The views of a scene show one set of named points, each view turned or mirrored, shifted and resized as a whole, with a little noise and some points left out.

Scene 1
View 1
(141): [41 -97 -122 350 -64 58 74 -163 161 255 42 -131]
(182): [125 -138 -43 423 3 88 191 -166 302 201 107 -80]
(202): [129 -69 74 422 113 129 374 -137 475 104 103 -52]
(201): [126 -94 -181 335 57 49 -11 -246 229 475 148 -86]
(143): [-81 259 -350 142 30 -26 -480 -289 -70 646 37 -277]
(29): [21 141 -90 257 62 81 2 -175 219 328 1 -190]
(105): [93 1 -188 300 142 30 -78 -287 260 514 124 -110]
(139): [71 -268 23 477 -171 110 435 -95 215 -27 -9 -68]
(144): [118 -156 -103 382 -38 67 134 -184 217 282 102 -68]
(94): [-49 -232 -180 392 -360 33 69 -109 -146 180 -12 -185]
(151): [232 22 -4 369 273 73 209 -239 563 347 207 -21]
(64): [46 218 -200 199 221 23 -214 -265 265 559 105 -161]
(92): [125 -193 -50 424 -31 80 215 -181 264 234 86 -69]
(228): [213 -139 69 434 129 120 422 -152 567 114 125 -19]
View 2
(105): [-158 224 -8 -30 203 -100 -60 -227 -130 75 86 125]
(29): [30 96 138 -122 223 -131 -40 -271 -78 68 25 40]
(202): [279 -85 -109 -160 234 23 -91 -223 -53 288 -312 3]
(143): [-392 350 367 -96 194 -264 60 -235 -180 -164 416 67]
(182): [152 97 -76 -147 230 -46 -20 -162 -151 189 -167 -50]
(228): [347 -67 -351 -68 223 137 -158 -253 -33 417 -472 42]
(141): [78 156 62 -190 227 -132 26 -193 -218 112 -91 -85]
(92): [137 144 -92 -184 212 -68 0 -161 -220 192 -212 -104]
(139): [378 21 -54 -319 259 -73 40 -127 -272 224 -385 -270]
(94): [130 246 169 -360 260 -246 176 -45 -439 4 -66 -333]
(151): [-21 24 -217 92 164 93 -223 -364 139 289 -163 325]
View 3
(105): [-65 166 34 -8 13 -211 123 -32 39 56 -134 -182]
(94): [-127 -151 46 -50 47 -441 109 201 418 154 52 -234]
(141): [-168 -28 81 2 29 -271 72 20 172 137 50 -193]
(139): [-529 -257 199 113 47 -310 -70 170 331 234 332 -41]
(151): [-296 157 121 111 -24 -52 43 -106 -109 109 29 -58]
(202): [-407 -42 195 104 -11 -127 -13 -65 -9 155 219 -90]
(64): [178 153 44 -107 39 -264 183 -135 -34 56 -130 -396]
(92): [-293 -15 83 59 23 -238 34 63 139 128 84 -83]
(143): [298 181 -32 -187 61 -355 237 -33 132 28 -250 -425]
(228): [-466 -7 186 146 -25 -108 -24 -41 -30 169 216 -22]
(201): [-140 124 39 5 17 -224 109 8 87 102 -92 -116]
(29): [-65 28 112 -22 28 -240 91 -91 21 135 53 -292]
(144): [-265 -34 67 40 36 -313 95 161 289 124 8 -65]
View 4
(139): [13 32 -124 6 93 -131 -286 -242 -376 -134 -399 -408]
(228): [-210 150 -276 71 249 -204 -223 -408 -254 97 -509 -212]
(64): [4 203 -160 -77 107 -389 -224 -172 219 302 29 216]
(141): [24 87 -117 -39 44 -245 -266 -149 -93 10 -144 -122]
(202): [-160 175 -264 115 292 -228 -266 -509 -243 264 -500 -210]
(92): [-81 124 -192 -10 86 -242 -210 -192 -155 -75 -272 -171]
(201): [-113 174 -208 -59 76 -326 -173 -114 58 20 -127 58]
(105): [-95 187 -207 -71 97 -340 -182 -162 133 120 -68 152]
(144): [-75 91 -175 -39 10 -252 -192 -38 -156 -206 -191 -138]
(182): [-81 117 -189 -4 96 -218 -231 -234 -159 -2 -309 -175]
(151): [-227 222 -304 68 215 -321 -172 -374 -32 214 -347 23]
(29): [85 115 -135 -43 96 -268 -271 -222 31 182 -80 -26]
(143): [177 115 -47 -172 -65 -386 -247 65 336 212 306 281]

In a view up to two points have been moved. Name them for each view, in the order of its rows, or write none.
view 1 | (144)
view 2 | (228), (151)
view 3 | (139), (64)
view 4 | (202)
